Points on a hilly landscape, in no order, each with its height.
A climber steps from a point to the highest of its 2 nearest points, and stops where none of them is higher. Distance is the straight distance between rows; heights are no part of it.
gizo (h 580): [ 29  -1 -27  24 -30  10 -20 -39 -29 -40  23 -10 -35  -1 -20  -5  37  11
  17  23 -22 -41 -51 -16  -3 -10  12   7 -25   7  -7  14 -18]
pubap (h 474): [  0  16 -11  10 -14  28 -20  10   6  20  40  10   5  74  -6  25  38 -37
  43 -12   5 -23  11 -16   7  25 -21  29 -12  -9  -2  -2 -46]
bubo (h 36): [  6   6  24 -59 -17 -34 -51  19  36 -15  51  -8 -18  44   2   7 -33 -76
  19  40  13 -10  42  43  29 -34 -40  -8 -11  -5   6 -20 -13]
kade (h 379): [  3   4 -33   8 -23 -17 -16  35 -27 -14  71  21  15  15  19  53  23 -42
  44  26  -1 -34  43  -4  45  -6 -51 -12  -5   3  18 -10 -29]
nat (h 404): [  3  27  46  18  -3  -4 -36 -35  -4 -22  -9 -29  19  -1 -10  -2  11  18
  -3 -47 -20  10  14 -28  10  51  24  17 -12 -18 -16  61  44]
ralar (h 541): [ 23  12 -19  11 -14  11  28 -35 -40 -36 -33  14   7 -54  36  -2   9  34
   1 -30 -18 -28 -39   5  26  36   9 -12 -34   2 -29  32  10]
reri (h 103): [-24   9 -11 -14   6  34  28  19  70 -11  47 -12 -34  69  -4  17 -12 -53
  20  19  25   4  19   8 -28   2 -23  -5 -25 -27   7 -33 -41]
Gokag (h 333): [ 17   4  35  33 -44  -3 -22  -4 -19  15 -11 -21  72 -56  15  35  29  14
   2 -22  -1  38  33 -13  -7  30  13  41 -16  -6 -53  24  29]
Bib (h 512): [ 24 -17 -35 -37  41 -12  -7   4  -4 -30 -20  48 -38 -41 -22 -67  -4  19
 -54 -36  -4 -46 -42  19  -4 -10  -6 -62 -37 -10  -3  -8 -24]
pimi (h 553): [  5   6 -31   0 -20  13  33  23 -11  35 -22  40  12 -18  32 -13  27 -19
 -29 -25  25 -10  27  16 -27  16 -16   5 -65  -3 -54 -14 -37]
fod (h 238): [ 37   6 -32 -14  -4  -1  -5  22   1  21  43  28  59 -29  27  48  -7  -3
  12 -24 -16  -2  60  10  44 -21 -45   4 -18 -39  -2 -27  -2]
Zita (h 429): [  0  -7 -37  30  -7  24 -34  -3 -45  33  13  24  25   6 -15   9  36  -5
  27   1 -14  -2  -6 -36  14 -11 -19  27  23  11  12   3 -25]
zanik (h 261): [  6   3  18 -23  34   3  53  14  32  55 -39   4  -1   0   6  -2 -62  41
 -32 -35  -2 -21  13   5  24 -39 -18  -1  20 -15  50  17   5]
bilot (h 186): [-20   6  25   3 -31  -7  31 -13  10 -37  12  14  80   0  30  50  -3   4
  20  37   4  39   2   0 -20  38  13 -16  16  -7  -4   1   0]
pulo (h 254): [ 30 -13 -19 -22 -33  -3  11  -8 -18  -3  20  40  59 -26  19  46  -1 -11
   2 -18 -12  -1  30  19   3  -8 -21 -17 -42 -57 -43  -8 -10]
lav (h 446): [  8 -11 -66  10  10  18  30  26 -14  69 -17  22 -13 -30   8  15  -7   7
 -20 -24 -14 -22   4 -19  39 -39 -29  -3 -24  -2  29 -12 -36]
bifo (h 455): [-48  24   3   1  17   4 -22  13 -41 -20 -14  -7   2  26 -32  -4   3   0
  -8 -41 -15   1 -20 -25  -6  50  20 -11 -25  37  -6  71  23]
Kibe (h 529): [ 43 -22  23   7  -7 -12 -32 -12  12   9  -8 -45 -20 -49  32 -34  28  21
 -24 -23 -22  22 -11  13   8  25  10  24   7 -12 -39  -3  53]
divu (h 405): [-24  19 -23   5   0  -9   6   6 -12  -8 -18  10 -13  27 -37  -9  -9 -11
  -3  11  -9 -11  15   6 -32 -28  42  -5 -38  11  15  17 -29]
bodis (h 242): [-24  -3  -2  -1  16 -15 -12 -62  39 -62  28  28 -14  28 -31 -39   2  -2
   0   9  -1  35  19   7 -43  10  21 -34  -4 -54  13 -14  24]
vok (h 188): [-17  21  12 -16  11  24  26   2  19  20 -19  34  39  22  35  -2 -22   5
 -20 -49  25  13  18   3  -7  43 -27 -17  23  -6  -3  11  -9]
Zapa (h 222): [ -9  -2   8   4 -26 -17  42 -28 -13   4  -8  31  97   5 -28  64 -29   7
  -2   3 -14  34  39  -4 -14 -30  16  -1 -12 -37 -11  25   2]
pufu (h 279): [-53 -10  12 -16 -29   4  49  24  -9  23 -21  13  81 -17  29  29 -18 -22
 -21   1  51  34  40  17 -24   4 -20  12 -24  11 -18  -2  -9]
gunun (h 544): [ 50 -55 -18   4  -8   8 -28  37 -30  11 -11 -27 -69 -54   1 -37  29   8
 -30  -9 -21 -36 -59   6  14 -30   9 -19  18  28 -42  -2 -10]
tepiz (h 213): [-43  -1  -2  -1 -31 -37   0 -16 -20 -13  -9  -5  13 -33  -4  -2 -14  -1
  -8  45 -10  34   9   2  -6  -6  37 -13 -32  19   0  17  31]
nof (h 256): [-35  21  26   2   1  -7   2   5  19  21  -7   2  42  24 -16   9 -61   1
  -8  -4  -2  26  23  -7  26 -30 -12  -2  30  12  36  21   4]
zipud (h 441): [ 65  13  18  -6   9  34  12 -34  -3  -5 -11  -6  36   9  20  23  16  47
  13 -65 -11 -33 -16 -23  31  17 -13  27  25 -49 -25  28  10]
mivu (h 458): [ 15 -19 -16 -13 -16  -7  19  -1  -5  27   0  -6 -12 -28  16  13 -30  -9
 -22  -2 -23 -20  22  -6  44 -62  -6 -16 -28  -9  25   4 -24]
tusum (h 269): [ 14  13  -3   5 -23 -11  32 -49   8 -30 -35  -7  18 -72  -3  -1 -17  32
 -12  20   8  33  15   8  -1   6  34 -26 -39 -40 -47   0  47]
babag (h 520): [ 42 -48 -14  16 -43  -2 -57  -6  -3  -8  38 -28 -41 -64 -12 -45  44 -17
 -15   9 -10 -10 -49  17  27 -45  21   4  27   6 -42 -22  -8]
komok (h 472): [ 51  11 -13  11  -5  20  15 -30   5 -35  37  11  18  26   5  42  -2  27
  24 -44 -18 -49   2 -34  42  -2 -42  -7 -25 -68  23  11 -26]
Sos (h 445): [ 48 -17  12 -22 -23   7 -30  37  21  40  20 -24  -7 -31  51 -10  -4 -41
 -42 -29 -18  -6  37  24  32 -62  -3  24   0  -3 -45 -12   6]
rin (h 340): [-24  22   0  15  17   1 -22  42 -10   8  47  18  23  15  40  47  10 -19
  27   9  19   1  11 -11  66  11 -74  -3  24  17  46   2 -23]
vivam (h 568): [ 27   4  34  -1 -28 -11 -48 -11 -12 -30   8 -36 -10 -61  40   5   6   2
 -11 -21 -26  13  -6  10  34  44   7   3 -25   6 -49  20  51]
benur (h 318): [  5  25 -11 -20  13  -1  27 -18   1 -52 -19  44 -18 -25  18 -30   3  -2
 -39 -22  14  -7 -12   9 -13  43  -3 -48 -50 -14 -29   8   5]
Nadek (h 459): [ 78  16 -12  15 -11  20  17 -40  11 -15  24  19  41  -1  22  37  13  43
  34 -21 -14 -28  17   0  29  10 -23   2  11 -67   1 -15   9]
Gura (h 161): [-17 -39 -20  -3  34  -4   0  40 -26  67 -14  15  -3  -3 -22 -23 -17  27
 -15  -3   6   6 -21 -26   3 -40 -26   2  63  46  53   0  -4]
govi (h 154): [-19 -24 -34  18  17  -8   7   8 -25  64 -12 -23 -28 -17 -23  -6 -17  -1
   6  30  23   6   9 -23   6 -81   4  25  51  44  50  -6   2]
Ronu (h 408): [ 40  10  -4  21 -31  11  -6   5 -32  13  14 -16  72 -48  51  46  27  12
   2 -47 -18   8  22   0  15  -3  15  50   4  -6 -29  11  31]
Bakid (h 328): [-37 -14 -12 -40  28 -32 -57  41 -33   6 -16 -13 -66  20 -23 -32   4 -27
   1   5  -4  -7 -13   4 -10  52  19  -8 -30  41 -15  14  24]
kela (h 543): [ 17  11  31  25 -21 -16 -58   3  -2  -1  18 -25  30   4  14  21  29 -12
  52  33  12  31  14   7  -7  32  12  51  55  21  -7  -7  26]
gatu (h 442): [ -4   5 -23  25   8 -15  28 -36 -11   8 -20  23  33 -49  -7 -30  -6  47
   6   9   5  57  -6  -7 -19  16  18   2  35 -16  13 -30  39]
tel (h 463): [ 11 -10 -31 -16  -8   3 -27  -6 -36   8  11  -8  44 -64  39  -3  10  19
  -6 -32 -27  23  -8   2  36   3  -1  21  21  -5 -24   6  46]
limu (h 502): [ 20 -15 -17 -40  10   3 -38  -1  23 -23  18  32 -54   2 -45 -67   2  -1
 -35 -35   8 -54 -36   7 -16  -2 -18 -43 -46 -25 -16   0 -50]
nane (h 430): [ 40  -5   9  28 -24 -12  29 -34   4  19 -16 -50  51 -20 -17  25   0  30
  11  16 -15  18  17 -16  13 -45  27  26  36   3   5   0  17]
Tig (h 126): [-66   2 -30   9   5   4  28  20   5  22   6  28   6  27 -18  -4 -24 -18
  29  61  20  37   8   0 -21 -20  -6   5  26  21  33 -41 -24]
Lolof (h 69): [-32  24   2 -31 -22  -5  26  22   3 -13  32   1  18  48  43  33 -14 -52
   8  31  31  14  12  15  11  14 -30 -15 -35  32   5  -4 -30]
zube (h 276): [ 34  -2 -12 -24 -22  10   2 -39  12 -40   9  38  37 -40  33   4   9  -5
   0   1  27  24  16  35   8  34 -13 -42 -30 -61 -61 -20  -2]
vebu (h 423): [-27  17 -21 -18 -11 -21 -41  -6 -44 -15  -2 -13 -15   9 -15  -4   4 -19
  -2  -7 -27 -25 -10 -11   7  -3  25 -10 -54  30  -6  42  -4]
Gif (h 88): [ 37   7  10   9 -29  10  -6 -13   0 -15  28 -20 -13  20  35  27  29   0
  35  22  -4 -29  -9   0  31  13 -19   3  24   8  16 -15  -9]
kefe (h 635): [ 21   9  24  28 -56  -6 -31 -28 -36 -67  17 -47 -15 -42  13  -1  16  13
  10  23 -23 -17 -30  -8  34  37  16  -4 -30   8 -35   6  35]
zepag (h 396): [-35  21  12 -29  -5  -1  -9   8  32 -10   8 -12 -16  38  -3 -10  -6 -56
  29  29  28  39  23  23 -34  26  14  35  12  -7 -26 -32  -2]
rek (h 117): [-70  17 -11  18  30  36  26  40  40  19   4   5 -13  52 -19   4 -45 -35
  11  15  30  19  10  -7 -16 -29 -26  21  18  11  37 -28 -25]
dig (h 504): [-25  39 -10  23   2   4  25 -18 -43 -31 -30  34  38  -6  11   7   9  16
  -3 -45   0  -2 -22 -23   2  62   9  -7 -35  16 -15  56  32]
nipe (h 390): [-13   6 -54   8   3  -4  28   7 -17  11  -9  51 -11  -2 -32 -16   0 -11
 -29  -2 -12 -29  24 -16 -45 -40  -2 -16 -67 -15  21  -2 -42]
ponul (h 78): [ -8  18   7 -30 -35 -12  -8  19 -12  -1  -4 -15 -18   3  54   4   5 -32
  -5  27  19  -2  -6  32  19  23  -9 -13 -11  40 -12 -12 -21]
Mapaz (h 501): [ 14  12  -1   0   2  31  -4  24  11  33  15  10 -27  57  25 -13  47 -22
 -13 -29  18 -17 -12 -11 -11  55 -41  22 -13  -9 -14 -13 -42]
niku (h 208): [-16  16 -13  41  50  35  49  35  -2 -12 -28  44 -19  42 -37   8  23  13
  -1 -14   1 -20 -46 -13 -63  15  16  17  13  27  34 -16 -41]
netin (h 96): [-14   2  -9   0  -9  28   7   8  35 -25  40  -4 -24  57   3  25  18 -34
  48  47  15   0  -4  10  -6  35 -18  13  30  -2  23 -60 -37]
tufas (h 153): [ -7 -18 -15  34 -26  -1  39  16 -13  33   8 -22 -49  11  30  47   1 -18
  33  52  42 -13  10  -2  31 -45  -7  10  16  24  19 -23 -43]
Tenek (h 244): [-47 -19   6 -19 -33 -14  32   4 -17  27  -4  13  53  10  -6  37 -21 -16
 -14  26   4  22  48  -2 -11 -47  -7   0 -35  -2  -6  10  -9]
sug (h 461): [ 15  11  22  24  -7 -13 -50 -39  -9 -25  29 -19  28  18 -15  11  30   7
  39  -4 -17  10   3  -8   0  40  16  42  26 -15 -14  13  45]
mig (h 170): [ 20  13  39 -17 -43 -28  -9 -26 -18 -64  24 -28  31 -16  16  28 -14 -12
   3  36 -23 -10   2  19  30 -34  21 -35 -28   3 -19  17   6]
dok (h 146): [-21  -4  -2  26 -15 -10  30   0 -16  45 -31 -21   2  -3   5  20   1  -6
   8  47  23   8  13 -12  -9 -61  28  15  35  33   8  -7 -16]
Suri (h 473): [ 61 -27  -6   0 -35   6 -16   9   2   2  28 -32 -18 -54   4  27 -18 -24
 -19 -12 -33 -42  -7   9  71 -97  -4 -17   4  -5 -10   9 -25]
Rapu (h 481): [ 65 -13   2   7 -30  11 -14  -1  24  39 -13 -34  -3 -41  39  -6  15   5
 -26 -29 -14  12   1  30  11 -22  11  50  11 -17 -56 -20  17]
berem (h 83): [  5 -10   0 -28 -10 -16 -34  -8 -23 -16  13 -24 -26  -1  42   0   9  -7
  19  32  -7  -3 -26  20  42  14   7 -21  30  39  19  -1   4]
zav (h 343): [-49 -17  -5  -3 -17  -2  -4   5 -17  28 -18  24  91 -47  22 -15 -25  -8
 -17  14  43  65  39  18 -29   8 -21  26   2   1 -13 -21  29]
tisuz (h 92): [ 19  -4 -15  16 -17  19   7 -26  21 -37  46  17 -20  49   8  11  23   0
  51  22 -13 -29 -31 -13  -8  24 -26  -4  22 -30  37 -39 -39]
pur (h 523): [ 25  15 -21 -16   8  19  19  16  -7  32 -22  27 -19  12  45 -19  30 -12
 -36 -46  22 -29 -10  15   0  39 -34 -11 -34  12 -17   0 -36]
Ropi (h 395): [-11  -6 -55 -12  -9 -10 -30   6 -24  -4  63  30   1  29 -13  15  24 -43
  18   2  -2 -30  24 -21  28 -30 -42 -21 -57 -11  20  -3 -41]
zulo (h 237): [-55  14  18 -23 -16 -30  -7 -15   5 -15   8  11  50  11   1   2 -48  -9
  11  12 -18  40  29  12   4 -10  26 -19   3  31  19  27  20]
Kos (h 245): [ 22  11   5  30  12 -15  24 -16   7  -4 -49   8 -25 -93   8 -31 -24  38
 -33  16  24  28   5  24  -5   6  33 -27 -23 -28 -36 -44  61]
Mis (h 563): [ 45 -27 -34  13 -25  16 -51   1 -46  -7  23 -20 -55 -10   5  -6  67 -15
  14  -7 -20 -46 -45  -5  17 -15 -17  15 -10   5 -19  10 -16]
Siza (h 90): [-56  54   1 -34  36  19  51  33   1 -25  -9 -25 -36  34   7  13 -18 -37
 -12  10  15  15 -11  34 -27  19  32  -9   6  55  28  13 -10]
dotut (h 388): [ -2  20  20  32 -16  27  52  10  18  -4 -30  -9  -8  16  44  -3  40  -3
 -14   3  31   8  12  16 -49  59  16  25  -3   0 -47 -11  -5]
Tob (h 485): [ 11  -6  11  13  21 -13  -7  12 -17 -17 -42   5 -57 -20 -31 -30  20  25
 -32 -15  -7 -26 -24  -6 -28  26  22 -14 -36  -7 -15  -2  23]
Mar (h 31): [ 28   1  43 -34 -10 -24 -42 -23  44 -23  38  -5  -7  28   7 -15 -23 -32
  -3  13  -8 -11  39  41  10 -33 -12 -23 -10 -28   2 -16  -6]
gased (h 178): [-33   1  15 -34  34   7  14  20   4  23 -30   9 -14  18  32 -46  -9  20
 -37 -32  32   6   0  20 -22  38 -19  -4  23  12   9 -10  19]
rim (h 270): [-15  10   8  22  33  32  18  14  16  40 -25  15  20  25 -17  16 -45  28
 -15 -15 -11   3  -9 -38  23 -34 -22   1  26  10  56  23 -30]
sus (h 169): [-14 -22  -5 -14  51   3  18  31 -17  46 -54  23   9  -4  -4 -50 -27  41
 -32 -20  16  11  -8   3  -4  -7 -27  15  60   9  26 -27  22]
kek (h 306): [ 26  16   5   2  -7   4 -14 -32   0 -56 -10   2 -25 -26 -17 -32   2 -11
 -30 -32  -2 -36 -23   8  10  27  13 -53 -59 -25 -45  25 -15]
sed (h 179): [-12  16  17 -21 -25 -29   4 -41   9 -80  11 -34 -12   4   5  25 -25  -7
  23  51 -27   6 -18  13   4   1  39 -37   3  16  11   1  12]
fani (h 163): [ 30   5  23   4 -50  -9  22  -9  -4 -32 -10 -36   3 -18  18  36 -17 -18
  -8  47  -5 -36 -24  18  41 -59  22 -34 -14  28 -17  22 -35]
Tufur (h 44): [  4  -5  25 -38 -23 -42 -35  17   2   6  44 -24  13  15  10  35 -12 -58
  36  57   5  -5  61  51  10 -37   2   8   7  11 -10 -18   5]
gup (h 493): [ 27  -7 -22 -28  20 -14  28 -30  15 -20 -39  18 -15 -33 -14 -40 -32  48
 -24  -2  -6  -4 -13  18 -10 -20  25 -42   2 -28  16 -25   6]
konu (h 325): [ 58 -24  -2  11  -9 -38 -21 -59  -3  -3  -7 -58 -14 -61 -23  -6  -8  32
 -25  -1 -34 -13 -25  -3   1 -78  42  11   0  -5   0   7  25]
golef (h 255): [-16   3  32  39 -23 -13  16 -13   5  10 -35  -7  56 -57   6  20   5  29
  -5  16  18  56  22 -18 -17  33  31  17   1   6 -34  12  47]
Sak (h 253): [-50  10 -16 -24  38  -6 -10 -25  38 -48   9   0 -42  46 -44 -33 -30 -21
   6  13  -1  21   6  24 -55   6  38 -20  -6 -18  22  -1  14]
Vefet (h 386): [ 29 -20  41 -28  -2  -8 -46  -1  15  32   3 -42 -42  31   5  -9  15  -3
   3  -5 -12 -20  -5  17  12 -17  11  23  11  11   0  12  -2]
rov (h 330): [-41  20  22  26  -4  24  -6  16  22  14 -10  14  35  52 -14   1  22 -26
  11  11  34  50  30   0 -47  42   0  46  13 -15 -47 -10 -13]
Pim (h 316): [ -9  11  42  15  17 -16 -26  44  22  34  39 -17  10  24  25  53  -6 -11
  26  21  15   7  31   4  66  -9 -43  32  42  17  37  -2  -4]
vas (h 162): [ -8   3  18  20 -29   3  25  14   8 -22  26  14  61  26   9  70  -5  -9
  43  62  10  25  17   3  -4  18 -19   9  57   5  23 -29  -6]
rele (h 211): [-16  10  19  23 -30  -5  69 -20  -3 -20 -38   4  60 -34  33  22 -23  37
   2  24   4  38  -8 -12  -9  11  27 -11   4  19  -2  12   8]
molo (h 142): [-32   7  11  26 -11   1  -5  -5   6  11  12   7  59  14 -20  13 -10  -1
  35  50  13  54   7   0 -16 -13   3  24  68  10   5 -35  -3]
Vipup (h 157): [-14 -12  27 -24  21 -36 -42 -14   6  15  -6  -9 -33 -32 -13 -53 -28 -14
 -33 -24 -16  16  33  17 -10   9  22 -15 -44   7 -17  32  64]
vosa (h 109): [-44   8 -19  10  13  14  51  38  46  19  15  16  -8  44  17  22 -18 -32
  -8  30  23  -3  12 -13  -6 -17 -46  -4 -41 -16  30 -26 -53]
Fepaz (h 492): [ 53 -14   5   5 -47  -1 -44  -4 -19 -31  34 -30   1 -55 -11   0  29 -30
  -7   5 -29 -28 -11  24  43 -56   9 -13  -3  -8 -41 -11 -15]
Bufe (h 526): [ 46 -57 -16 -24  37   4 -19  33 -47  -6  -2 -37 -40 -43  -5 -40  26  51
   6 -13 -24 -61 -42 -38   5 -14   2 -16   3  21 -18  19  17]
Bom (h 360): [-18   1 -18  53  10   4   5  35 -24  41  26  18  23 -21  19  60   0 -10
  25  12  -6   0  10 -30  87 -40 -52  13  24  18  42   9 -28]
par (h 300): [-10   6   6  -2   3 -17 -53   8   3 -16 -19 -17 -72  -3 -17 -50  -4 -30
 -10  19   9   0  -5  13 -14  69   6  -9 -33  25 -36 -30  41]
surid (h 491): [ 39  -4  16   0  32 -18   2 -20  -9  27 -36 -34  17 -23 -38 -15 -16  53
 -18 -53 -26   5  -1 -27   1 -19  37  18  20   8   3  46  51]
tomu (h 406): [ 34   0   9  23 -16 -29  18 -63  19   1 -16 -29  28 -46   7  -6   7  59
   6  17 -12  45  -5   4   0  -2  38  19  50 -21   0 -12  55]
vafi (h 509): [ 31 -43  13 -14  29 -14 -30  35 -23 -23 -23 -13 -68 -25 -43 -37  23  45
 -16  -3 -12 -58 -51 -15 -28 -16  25 -27 -20  27   5   8 -10]
vom (h 382): [-15   0 -61   7  -5   7  62  -5  16 -22  12  60  -9  15  -3  -2  -9 -19
  -3  12  -8 -22  -3   4 -33 -14 -29 -45 -71 -15  14 -18 -56]
ruk (h 565): [ 43 -19   2 -16  21  10  11  -9 -14 -17 -41 -20  -2 -22  32  -9  16  63
  -7 -41 -16 -23 -41  -2  12  52  -7 -23   3  -9 -22  26  40]
supa (h 342): [ 28 -25   6   9 -15 -44 -39 -33  26   3 -12 -49 -57 -42 -41 -32  -8  -5
  -2  48  -6   5 -23  13   3 -66  45  16  15  19   7 -12  23]
mab (h 439): [-11  16  24  30  20   5  13   0   2 -12 -40  15 -47 -21   7 -21  23   7
 -44  -4  36  12  10   7 -45  73  13   2 -35 -16 -40 -16  30]
vakem (h 484): [ 21  -8 -23 -14  18  15  11 -10 -16  21  14  23   9  16  -6   4  -6  21
  14 -66 -14 -52  -9 -41  31   5 -44  -7 -26 -38  23  30 -29]
Medo (h 494): [ 12 -14 -19 -17   4   7 -19  -6  12  21  16  15 -39  23 -17 -19   5   0
 -13 -30 -16 -46  -6 -11  -1  -1 -22 -16 -38 -21  26  13 -42]
Rilis (h 331): [  3  24   7   0 -10   9  56 -16  26 -58   6  26 -21  14  27   0  15 -24
 -19  -5  18   6 -12  33 -39  31  -3 -36 -58  -3 -40   9 -22]
Fal (h 412): [ 23  27  37  12  -3  23  -4 -15  -6   6 -26  -9  37 -10  24  10  22  30
   0 -61   3  17  -9 -22  16  50   6  32  29 -12 -27  52  29]
zegeb (h 356): [-49  19  -9 -58  28  -7 -32  22  -1  -4   8 -10 -33  49  -5 -26   0 -47
  17  11  16  17   3  18  -4  48   3   7   5  26  11   4  -2]
bepup (h 293): [ -2   5  39  -3   7  11 -22  13  42  34  21 -21 -12  54 -22  35  -3 -13
  49  13   0   0   0 -18  23  -5  -6  37  60  10  40  -5 -11]
gomo (h 299): [ 34  -1 -15  23 -19 -33 -11 -49  -9 -30  -7 -36  -2 -65 -19 -18 -10  20
 -11   5 -36  24   6  -5  13 -20  27  -9 -30 -25 -26   8  57]
tume (h 598): [ 29  13   1  40 -51   2  -3 -36 -29 -79   0 -19 -10 -29   9   0  44   5
  26  50 -21 -33 -63  10  24   5   8 -10 -11  10 -45   3  -7]
mim (h 353): [-25  31  17  19  -4  35  57  -3  32 -38 -13 -12 -14  33  -1  17  13 -18
   1  14   7  14  -5  29 -53  41  33  -3 -18  -7 -19   4 -10]
memeb (h 528): [ 27 -30  17   0  42   5  -5  -8 -28  -5 -24 -22   3 -16 -27 -32  25  58
  -1 -45 -17 -12 -20 -44  -9  30  18   4   8 -10 -18  46  57]
keli (h 462): [ 14  18   2  35 -13 -22  15 -39 -32   6 -41 -45  39 -22 -48  12  -2  30
 -18  -9 -20   2 -14 -44  -1 -37  54  20   1  30   7  45  28]
Bili (h 199): [  9 -28 -10  -6  12  14  25  -2   1 -14  -8   7 -18  31  -6 -28  14  38
  16  -8 -11 -33 -54 -20 -20  25   7 -20  42   2  31   3  -3]
Zito (h 284): [-17   7  22  26   9  30 -18   0  34  45  -1  26  32  51 -36 -21   1   6
   0 -13  25  41  19 -10 -32  10 -31  35  49 -22  -8 -17  -5]
gos (h 225): [-29   0  35   7  56   8  15  30  10   3 -45   3 -47  40 -55 -10   5  24
 -23 -18   8  -4  -6 -16 -68   3  55  20  10   5  17  -4  12]
rof (h 407): [-51  -9 -52   8   3  -1 -10  17 -16  39  39  43   9  18 -23  11  -8 -35
  10  -4 -10  -1  26 -31  28 -36 -41  -3 -18   5  44   2 -35]
belob (h 428): [  0 -23 -61  30 -14  33   9  34 -45  75  12  29  22 -37  31  22  25 -22
  -3 -26  -8  13   9 -29  33 -24 -35  19  11  15   5  -6 -28]
pivid (h 108): [-44  -3  16 -31  63  10  22  50  42  33  -3  -8 -49  71 -25 -19 -35 -19
 -19 -13  32 -15   6   1 -33  -7 -35   9  20  -4  47 -19  -9]
Memok (h 203): [  1  -2 -10  23  44  46  53  10  13  -8 -12  38 -12  43   6  -6  18  33
   0 -30  10 -31 -47  -2 -43  47 -22  -6  37  22  13  -3 -29]
Tuf (h 503): [ 20  -3  -9 -13  42 -24  23  -4 -11 -53 -43  43 -40 -48 -10 -48 -10  50
 -35 -13  -8 -22 -52  27 -20   6  24 -68 -18  -4  18 -27   1]
vufa (h 185): [-25  17 -22  -2  -6  -2  11 -38 -11 -38  11 -16   3  25 -23  19 -20  -7
  42  37 -24  13 -21 -12   5 -20  40 -10  42  25  50  16  -4]
lipu (h 365): [  1 -15  18  -3  14 -13 -42  -4  34  20 -18 -36 -55   5 -29 -51   2  -5
   0  28   8   1   4  18 -34 -19  35  26   6   6   1 -25   9]
rozer (h 411): [ 21 -13  28  -6 -14 -17 -41  12  13  50  12 -49 -12   8  10 -10  10 -39
  -7  -1  -7   7  40  24   2 -60  18  57   6  -2 -30  -1  11]
Mudel (h 280): [ -8 -11  16  25  26  24 -18   9  30  29  10  -4   3  50 -60  18 -14  24
   8 -15  -1   2 -21 -51   4 -20 -29  25  47   3  44  24 -20]
muv (h 246): [-21 -33  22 -47  72  -3  13   8  22 -18  15   4 -25  46 -11 -42 -44  33
 -11 -21 -15 -18  -4 -11 -34   3   1 -48  17  -4  46  12  12]
sipu (h 252): [ 19 -14  24 -50  64   9  31   7  24   9 -33  26 -13  16 -11 -32 -51  50
 -41 -54  -5 -18  16   1 -17  -8   5 -38   7 -27  30  16  15]
Rogu (h 195): [ -9  13 -15  -9  11  15  28 -25 -44 -38  -2   5   8  25  -1   1  -9  39
  22  -9 -30 -39 -55 -24  15  -2  -7 -40  27  32  55  31 -13]
letal (h 191): [-41  24 -30 -13  11   3  15 -23 -28 -60   7  -8 -28  15 -29   6 -19  -1
  27  10 -39  -6 -44 -16 -13  16  35 -33  -8  44  52  31   3]
kodi (h 266): [-11 -24  -3  -7  23  14 -46  18   9  64   2  13   5  42 -18 -37  33   6
  16 -23   1  14  -3  -4 -16  26 -27  52  50  -4  -4 -25   0]
fuza (h 57): [ -5 -11  17 -35 -42 -20  11  21  -1 -18  49   4  34  29  17  72  -7 -42
   6  59  12  -2  30  35  -1  11 -18  -7 -24  -1 -15 -19 -18]
vivuv (h 385): [-40 -13 -24  43   6  -9 -19  41  -3  55  16  17   9  -4 -23  35  -5 -33
  27  26  19  21  17 -28  30 -58 -46  28  18  10  27 -10 -32]
nosa (h 239): [  7 -13  43  18  36  14 -23  23  38  47 -31 -38 -26  44 -63 -16  17  28
   7 -14  11  -5 -10 -25 -46   8  47  53  40  13   9   8  11]
mozu (h 272): [-34  11  23 -11  35  -9 -19   0  35 -50  -7  -4 -63  19 -16 -45 -17 -19
 -20  15  18  19  -4  25 -47  55  26 -26 -20 -16  -4 -17  44]
Tomil (h 214): [-16  -5  -6   3  48  18  19  45  -8  19 -21  31 -50  32 -52  -7   3  11
 -11   2  24 -25 -13 -19 -63 -29  22  26  20  28  50 -39 -31]
nuve (h 100): [-47  32  26 -15  58  44  44  47  16 -10 -10  -9 -27  64  -8  -2 -17 -14
 -15 -19  28  -4 -16  23 -58  34   0   2  19  29  28  -7  -8]
zaf (h 201): [-37  22   6   8  17  31  33  22  50  29   5  47  48   6  24  19 -27  -5
 -15 -22  37  27  26 -10  32  14 -66  11   7 -37   9 -24 -19]
vegu (h 220): [ 18  21   4   5   5  12  -4  12  11  23  34  44  89  -9  26  35 -11   3
  18 -29  15  22  53   0  19  21 -48  10  20 -38  -2 -10   1]
Far (h 159): [  7 -13   0  33 -45 -11  56  -8  10 -10  -1 -13 -33   5   4  52 -10 -25
  16  77  -6 -28  -6   9  21 -63   9 -28  -9  14  10 -10 -46]
tuduz (h 475): [  6  -7 -19 -25  52  -6  23 -43  23   0 -31  31  -1 -28  10 -42 -24  54
  -5 -17   9  39  -3   6  -4  23   7 -24  40 -47  21  -9  49]
Zisu (h 464): [-15   8   0  26  -9   6 -47  17 -25  26 -16 -11   8   8 -19   4  40  -7
  32  13  -3  19 -25 -16   4  20  17  43  54  44  -2  13   6]
lene (h 413): [-27 -15 -35 -12 -15  -7 -12  11 -28  30  -2  23  44 -70  48 -25   5   6
 -13  -7   7  49  19  13   3  14   1  14  -1   7 -11 -18  30]
kenuz (h 251): [ -5 -48  20 -25  52  -3 -37  47  -2  68 -11 -20 -29  39 -40 -32  18   9
  21 -12  15 -17  -5 -18 -27  -9   8  31  39  19   0  11  -4]
todig (h 443): [-17   0   2 -20 -23  -6 -44  -1   7  19  25   0  -3  45  -7  -6  25 -49
   5   6   7  10  32   7 -11   8 -13  11 -31 -16 -22 -14 -32]
Vesal (h 183): [-36   7  23 -13  -9 -49  -6 -20  12  -8 -19  -9   4 -67  14 -28 -53  -9
 -31  16   3  44  43  17  -4   7  30  -9 -46   2 -13  17  76]
met (h 294): [ 26   2   1  -6 -34  -6 -27 -41  -5 -56  21   5   3 -25  18 -23  26 -11
   4  -7 -12 -12  -4  15  21  19 -16 -29 -31 -41 -43  -1 -21]

For each start below, name the point where the climber stops.
tusum | kefe
Tufur | tel
tepiz | rof
muv | rof
vosa | tel
nuve | tel
dok | gunun
zube | gunun

Call two points neighbours if one is among the 2 nearest of the other. Go from one point of each pair to the other, from neighbour to neighbour, staying as high as possible. Name the lowest point that can't be avoided.
kefe / Bib | nat
Bib / ruk | tomu
rof / pimi | Bili
kela / gunun | belob
